The views of a scene show one set of named points, each view turned or mirrored, and shifted as a whole, with a little noise and some points left out.
(in the rows, 128 means zero)

Scene 1
View 1
k_335: [193 125  83  91 148 147 138 121  88 115 159  92 137 154 183 134 174 133
 105 142 119 110 112  95 148  35]
k_934: [144 120  86 101 174 128 129 109 102 104 149 127 111 156 160 118 105 153
 146 149 130 136  95 149 115  89]
k_14: [149 168 101  99 175 111 133 102  94  98 126 115  94 179 189  99 128 114
 145 138  90 120 129 114 174  98]
k_2: [139 145  88 100 177 126 135 102  90 108 147 132 104 167 161 115 119 146
 144 155 112 135 101 143 144 101]
k_809: [ 84 109 131 142 194  94 145  77  91 111 126 127  80 146 156 130  35 148
 186 136 102 142  78 204 111 125]
k_68: [118  97 128 141 166 130 171  77  53 145 162 101 121 131 154 175 117 148
 137 142  90 128  59 169 143  68]
k_650: [197 118  63  95 152 134 132 104  83  77 140 114 105 175 170 109 167 128
 131 154 111 118 122  93 143  79]
k_863: [132 124 125 121 177 102 132 102 113 101 118  98  96 151 191 112  68 125
 161 117 110 119 113 152 119  83]
k_513: [140 148  86  86 177 130 117 129 122 114 153 126 121 157 171 106 102 154
 137 146 140 136 105 143 119  82]
k_218: [118 102 106 135 177 115 153  76  68 110 142 129  91 151 143 140  95 150
 164 153  97 138  74 172 130 114]
k_72: [152 111  99 122 165 121 147  87  74  99 136 110 100 159 166 131 126 130
 146 144  96 123 101 134 143  87]
k_514: [189  85  85 111 156 114 122 110 111  61 116  96  96 157 186 101 104 125
 154 126 129 113 126 117  93  71]
k_456: [168 167  81  71 169 134 113 138 124 108 149 112 124 166 191  94 134 136
 121 142 135 124 128 108 139  63]
k_127: [107 149 134 113 194  95 119 114 135 112 119 105  96 149 198 101  34 132
 168 114 120 128 115 172 113  90]
k_57: [140 125  87 107 176 127 133 105  96 101 146 130 103 158 156 117 105 150
 151 154 123 138  95 150 122  99]
k_576: [118 122  95 128 180 119 158  70  57 107 144 145  86 169 137 135 115 148
 162 165  85 142  77 164 154 130]
View 2
k_514: [148 142 127 111 180 128 179 150  84 107 116  98 181 134 130 118 119 153
  88  98 116 142 134  79 149 130]
k_809: [108 105 161  80  88 123 202 180 177 100 150 104 150 126 119  45 125 150
 117 126 171 145  64 159 167 139]
k_218: [116 111 126  99 108 100 199 153 160 114 140 146 153 153  95  72 146 139
 112 148 141 152 103 162 156 139]
k_127: [138 103 168  89 110 161 195 164 133  81 140  69 154 113 168  76  90 177
 113 120 171 135  92 117 153 155]
k_68: [108 109 112 106  72 111 207 119 150 148 111 153 139 165  86 109 112 163
 107 168 131 157 108 177 166 162]
k_456: [183  98 122 148 141 139 194 120  90  81 129 115 168 144 170 127 108 177
 125 146 144 127 190  98 114 177]
k_650: [165 115  96 136 176 111 181 121  89  94 129 150 170 163 131 128 147 148
 107 150 111 140 186 113 118 145]
k_2: [152  96 126 126 122 115 196 140 132  88 144 135 160 148 139  93 135 157
 127 154 149 136 152 137 128 159]
k_513: [165 102 139 147 113 124 204 143 123  95 134 108 176 134 149  98 113 172
 132 129 158 129 159 110 132 174]
k_863: [133 112 146  87 131 149 187 151 121  93 131  92 152 129 147  93 103 165
 101 128 146 143 102 122 153 144]
k_934: [154 112 129 140 124 107 201 147 126 103 134 126 175 144 129  94 132 158
 124 129 146 134 152 118 136 160]
k_576: [127  94 123 104 114  98 197 151 164  94 155 158 149 159 107  65 160 136
 124 167 149 147 121 175 138 141]
k_72: [136 112 113 105 137 118 188 134 122 104 131 141 152 154 119 104 133 149
 105 153 126 147 134 141 141 143]
k_14: [159  89 119  99 156 148 178 127 107  62 148 130 140 147 168 107 129 158
 114 174 140 136 153 138 116 147]
k_57: [149 107 131 131 119 109 201 150 136 100 140 127 170 144 125  85 133 154
 124 135 150 137 141 128 139 156]
View 3
k_72: [154 123 129 145 120  89 146 130 140 159  96 108 126 143 100  88 102  99
 141 158 145 109 101 128 133 115]
k_650: [176 121 130 162  82  99 133 153 139 148  94 108 130 141 114 128 108 123
 127 110 152 116 105 116  91 145]
k_514: [146 136 165 140  94  95  96 144 127 161 105 105 147 119  82 106 141 110
 167 130 133 165 113 119 110 122]
k_57: [117 111 143 162 122 115 137 124 137 158 110 117 127 134 113  96  95 103
 171 161 121 104  96 127 120 112]
k_2: [125 111 135 160 123 112 149 116 135 154 103 120 117 135 130 106  90  97
 159 158 131  92  95 120 114 123]
k_14: [162 138 136 141 131  99 144  97 128 158  89 117 108 126 145 125 107  76
 144 145 164 105 107  94 101 143]
k_127: [ 89 141 172 124 149  96 111  82 100 167  98 127 120  96 123  94 131  48
 200 190 131 132 105 103 142 108]
k_934: [108 106 145 163 111 110 132 132 130 153 107 119 127 129 111  98 101 105
 172 159 118 106  96 129 121 115]
k_809: [100 121 156 133 185 116 143  78 146 187 126 115 126 131  93  43  98  66
 199 216 112 117  93 137 165  70]
k_456: [115 118 145 162  82  99 120 135 101 135  85 130 115 108 148 149 115  94
 157 127 142 100 105  97  91 155]
k_218: [139 110 129 149 150 106 161 116 158 172 114 108 126 156  89  54  85  97
 154 188 127 100  91 145 153  87]
k_513: [ 88 108 150 166 104 113 125 126 113 146 102 128 120 114 133 119 105  95
 180 154 117  98  98 116 110 126]
k_68: [120 102 108 146 121  63 168 143 129 150  84 115 118 148  87  51  84  84
 126 202 138  77  88 156 188  89]
k_863: [117 137 158 127 137  87 120 105 117 168  98 115 128 114 100  83 126  69
 177 181 134 135 105 118 146 103]
k_335: [144 114 118 160  52  64 133 176 102 124  66 121 121 127 116 132 112 111
 111 124 156  95 103 122 118 149]
View 4
k_335: [191 100 161 153 119 115 129 129 181  79 119 138 116 151 117 136  99 158
  97 122 147 135 145 204 105 114]
k_863: [102 143 108 102 175 115  88 127 150 132 137 153 107 173 150 142 130 120
 133 117 124 101 106 168 156 128]
k_218: [121 155 134  98 155 147  80 142 105 139 110 150 117 164 127 148  71 163
 178 174 112  98 122 171 167 119]
k_2: [140 122 147 100 146 139 105 120 155 105 113 121 116 137 146 143  87 145
 166 131 125 113 120 165 153 115]
k_57: [138 134 142 104 148 124 101 123 149 108 106 132 123 137 139 153  98 137
 170 136 113  95 115 163 151 121]
k_14: [126  91 140 103 150 138 100 120 163 115 135 113  93 152 170 119  89 141
 134 102 152 144 129 159 149 125]
k_127: [ 83 157  95  85 189 124  93 117 167 125 140 148 105 165 159 150 148  97
 149 105 115  92  87 163 175 114]
k_809: [ 78 184 101  73 189 148  73 132 112 150 123 157 115 171 143 154 106 128
 192 161  98  76  93 160 195 114]
k_68: [142 173 131 117 155 172 105 150 123 121 121 167 117 182  97 149  76 173
 143 186 120 113 125 219 163  86]
k_576: [124 136 146  89 151 163  84 135 110 133 107 127 113 149 142 140  52 167
 192 168 120 111 125 159 174 116]
k_650: [175  82 166 139 119  98 103 130 151 105 108 122 116 140 144 130  84 159
 128 119 144 125 148 162 109 147]
k_513: [146 131 139 105 149 121 115 109 183  85 113 125 124 126 141 156 120 117
 159 114 115  97 107 169 146 111]
k_72: [139 123 141 120 145 128  94 136 132 127 120 142 112 164 135 135  85 158
 142 143 132 117 133 176 143 127]
k_934: [144 136 143 112 145 119 104 120 155 102 107 135 125 137 133 155 108 134
 164 135 111  92 114 169 144 119]
View 5
k_72: [122 131 141 132  92 160 122 174 152 107 146 137 150 130 127  97 130 118
 137 127 144 116 162 162 123 158]
k_14: [168 114 138 138  75 144 156 163 124  96 150 127 109 118 138 118 108 141
 165 119 133 106 173 157 116 149]
k_335: [149 115 154 132  94 142 165 197 158 126 114 164 121 105 126 148 162  96
 137 137 202 137 131 128 136 145]
k_934: [106 109 126 126  92 123 134 162 153 121 127 136 161 126 120  93 140 103
 144 105 134 125 162 158  94 124]
k_57: [107 110 128 124  89 127 132 158 148 112 135 133 162 127 121  84 135 110
 148 107 128 119 166 162  96 129]
k_456: [161  94 134 130  78 111 183 166 137 125 108 140 112 106 127 142 135 107
 160 108 158 133 151 138  97 111]
k_218: [ 83 132 131 127  98 157  87 167 152 102 165 143 177 141 124  57 135 124
 139 117 113 103 178 174 113 163]
k_650: [152 125 165 118  81 142 177 169 159  92 116 118 142 115 124 115 125 107
 140 139 182 135 136 148 138 149]
k_514: [138 140 134 140  83 166 154 156 172 135  94  99 156 143 130 126  97  88
 111 124 136 150 146 166 107 128]
k_576: [ 92 119 138 117  93 142 101 161 140  76 176 139 170 130 123  47 137 137
 157 115 119  92 182 171 118 166]
k_863: [128 128 108 157  89 163 114 161 145 145 133 129 134 145 139 119 102 117
 134 104  94 119 181 171  86 132]
k_127: [123 111  84 161  85 145 111 150 131 158 134 131 128 144 139 120 100 122
 146  83  64 115 197 175  55 110]
k_809: [ 74 126  94 145  95 157  65 150 142 131 169 134 172 153 129  58 114 129
 142  89  56  97 206 189  72 139]
k_513: [119  94 120 128  84 109 149 159 143 129 119 140 143 119 122 112 141 103
 155  94 130 129 164 152  80 107]
k_2: [123 105 132 124  86 124 138 161 139 102 143 139 145 119 124  89 136 123
 159 109 135 112 169 157 104 134]
k_68: [ 75 128 121 144 116 162  68 202 157 139 167 198 155 130 127  90 177 111
 132 120 142 103 169 155 117 166]
View 6
k_335: [ 78 148 145 100 115  95 157 142 113 154  75 114 113 159 113 106  69 133
  78  87 134 105 129 121  93 135]
k_14: [109 125 173 104 143  88 135 127 102 152 141 156 130 131 104  96 133 139
  80 132 112 153 139 105 113 168]
k_514: [110 138 134 102 117 105 164 142 125 132 117 143 112 152 120 164 134  94
 151 107  87 111 135  83 121 158]
k_576: [ 94  86 131 141 150 131 115 119 119 122 143 183  67 132 113  98 123 114
  91 178 156 169 185 105 140 137]
k_650: [ 99 137 153 118 115  85 162 143  92 151 114 121  91 146 145 132  92 130
  87 113 115 120 142 103 122 149]
k_68: [ 69 107 112 110 145 150 125 122 151 106  77 199  83 144  75  85 100  98
  95 139 182 148 181 121 117 105]
k_809: [ 99  78 111 127 165 161  98 110 164 103 155 212  94 140  67 107 175  82
 157 182 137 172 173  89 132 149]
k_863: [105 119 138  97 147 126 130 125 146 125 130 181 132 144  74 117 160  98
 144 132 108 144 143  92 111 160]
k_57: [ 93 100 125 132 139 127 121 126 132 136 141 142  88 154 103 113 119 112
 125 147 129 139 146 103 116 152]
k_934: [ 88 104 122 132 136 127 120 127 136 137 133 132  91 158 103 115 114 111
 131 141 126 132 140 106 111 153]
k_218: [ 90  93 119 132 145 142 123 122 133 109 126 195  71 137 104 113 128  97
 112 167 153 157 185 102 137 129]
k_127: [105 106 135 101 162 137 105 117 164 129 152 176 145 149  52 104 180  97
 167 142 102 153 126  91  99 179]
k_456: [ 94 130 154 113 132  94 129 133 120 166 129  94 129 161  99 102 103 143
 106 106 107 121 104 112  85 172]
k_72: [ 97 118 139 113 134 117 142 130 119 129 112 170  96 138 110 115 116 110
  99 134 136 141 163 103 125 138]

In a view up to two points have been moved. Name them for each view, in the order of its rows, or write none.
view 1 -> k_218
view 2 -> k_514, k_934
view 3 -> k_127, k_863
view 4 -> none
view 5 -> k_68
view 6 -> none
